A landscape with many valleys, sampled at points; each row gives a point and its height.
A ball rolls from a point to the lowest of its 3 nearest points, and stops where none of them is lower. Distance is the straight distance between rows; heights are no part of it.
J758: [ 12 -23  36  25  33  26 -12 -21  66  68 -59 -23]  (h 749)
J675: [-37  53   3  11 -13 -14 -37  -5 -16   9  56 -40]  (h 256)
J734: [-30  15  18  11  49 -52  21  41  12  33  25 -22]  (h 190)
J129: [ -3  -6  -6 -10  24  -8  -6   4   1  -8   8  -7]  (h 295)
J561: [-11  34 -50 -16 -50  -1  -5  12 -40 -37  41  12]  (h 235)
J534: [-44  79  15  23 -10 -41 -49  23 -36  19  62 -38]  (h 323)
J250: [ 21 -14 -14 -10 -22  37 -13 -19 -39 -65 -12  29]  (h 325)
J540: [ 62 -59  24  -1 -28  24   3 -40  20   3 -76  57]  (h 408)
J913: [ 41 -48 -21 -18  -4 -11  69   6  16  -1 -56  55]  (h 179)
J473: [ 22   7  -2 -10 -35  59 -51 -20 -33 -58   9  -8]  (h 449)
J874: [-46  44  -9 -17 -18 -35  10  22 -19   0  55   0]  (h 149)
J789: [ -1 -22  24  14  46   9   2  -3  48  36 -34 -22]  (h 355)
J522: [-25   5  -5 -12  24 -33  26  22  -1   0  18  -5]  (h 183)
J740: [-30  40 -44   1 -63  -7  12  16 -43 -12  68  14]  (h 111)
J872: [-13  24  34  28  45 -11 -29   3   9  22  13 -51]  (h 240)
J613: [-39  35  25  14  39 -41  -6  21  -5  28  34 -27]  (h 129)
J3: [-32  49  16  15   1   5 -48  -7 -11   7  55 -46]  (h 172)
J682: [ 18 -31  34  23  11  28 -24 -39  72  54 -75  -3]  (h 821)
J954: [-11   1  -9 -21  -5 -10  24  10 -13 -16  22   5]  (h 185)
J574: [-12   0 -47 -30  -9 -11  40  38 -35 -37  14  39]  (h 88)
J832: [  0 -25  -8 -13  16 -26  49   4  37  25 -29   2]  (h 201)
J639: [  7 -29 -26 -28   8 -17  53  10  10 -14 -26  36]  (h 165)
J447: [  3   9 -41 -20 -38  22   9  -7 -41 -48  23  24]  (h 274)
J453: [ -6  26 -58 -18 -51  21  31  15 -53 -61  23  45]  (h 258)
J637: [ 68 -42  11  -2 -26  56 -13 -28 -37 -46 -40  34]  (h 304)
J782: [ 48 -51 -15 -16 -12   4  47 -11  -2 -10 -59  57]  (h 169)
J379: [ 23 -48  -4 -10   1  18   7 -11   2 -21 -22  11]  (h 232)
J548: [ 64 -58  15  11 -22  16  15 -31  15  20 -77  71]  (h 412)
J287: [-23  12  29  23  69 -35  26  22  51  66  -2 -25]  (h 130)
J288: [ 65 -62  31   3 -16  44  -8 -40  -3  -3 -70  36]  (h 345)
J670: [-15  32   7  -1  -9  24 -72 -20 -17 -10  40 -35]  (h 413)
J316: [-44  83  -6  23 -55 -65  -6  35 -31  21  80  -5]  (h 131)
J42: [ 23 -45 -13 -28  -2 -10  43  -4  31  12 -45  36]  (h 182)
J72: [-32  58  20  38  -9   3 -74  -8 -25  16  61 -53]  (h 263)
J575: [-14  21 -12  -8  -8  12 -24   0  -7 -28  29 -25]  (h 409)
J12: [ 41 -48  29  20  -6  28 -10 -37  38  19 -61  12]  (h 677)
J820: [ 33 -29  -2  -9  -4  31  -8 -23 -10 -37 -11   6]  (h 395)
J919: [-45  51  36  18  34 -71  13  47  -6  38  42 -30]  (h 223)
J510: [ 16 -18  13   7  17  28 -34 -21   7 -16  -6 -29]  (h 621)
J184: [ 30  -1 -25   8 -44  66 -34 -30 -63 -79  -4  24]  (h 376)
J583: [-43  51  -2  -3 -15 -24 -11  20 -15   6  50 -22]  (h 283)
J470: [-13  -2  10   3  51 -20   8  14  46  42 -10 -25]  (h 178)
J66: [ 14 -50   9   3   1   8   9 -13  56  28 -63   7]  (h 494)
J480: [ -8 -16   8  21  35 -17  21  11  63  63 -28 -15]  (h 171)
J830: [ 17 -27 -18 -17   2   6  26   5   1 -15 -26  20]  (h 188)
J9: [ -8 -14 -10 -26  16 -29  45  15   1 -12   8  16]  (h 137)
J749: [-15  20   9  10  16  20 -50 -12  -7  -8  32 -43]  (h 348)
J211: [-23  10  23  17  61 -15   4  15  33  40  -5 -47]  (h 156)
J37: [  1  -5  27  19  38  20 -28 -13  35  21 -10 -49]  (h 542)
J406: [-23  28 -22 -15 -24  -2 -14   8 -32 -23  35  -6]  (h 316)
J99: [-28  43 -53  -8 -58 -11  35  27 -43 -25  51  34]  (h 218)
J226: [-35  37  13  -5  22 -42  -4  30 -11  16  33 -22]  (h 198)
J144: [ 56 -56  -5 -13 -20  31  16 -18 -12 -21 -48  42]  (h 212)
J839: [ 24 -37   8  -7  15  11   6 -16  35   1 -32   2]  (h 399)

Call two points neighbours if one is among the 3 nearest of the other. Go from one point of each pair to the other, from neighbour to neighbour, staying as low as possible. Name the highest point that can't be avoided.
J740, J9 | J453
J287, J874 | J872
J782, J9 | J913
J316, J613 | J226
J3, J287 | J583

Two balls start at each pair of points below. Name the first point that both come to, or write -.
J129, J830 | J9
J447, J453 | J740
J839, J42 | J639
J379, J66 | J830

For each start below, name every point that the ball comes to, in order.
J637 | J144 J782
J789 | J480 J287
J288 | J144 J782
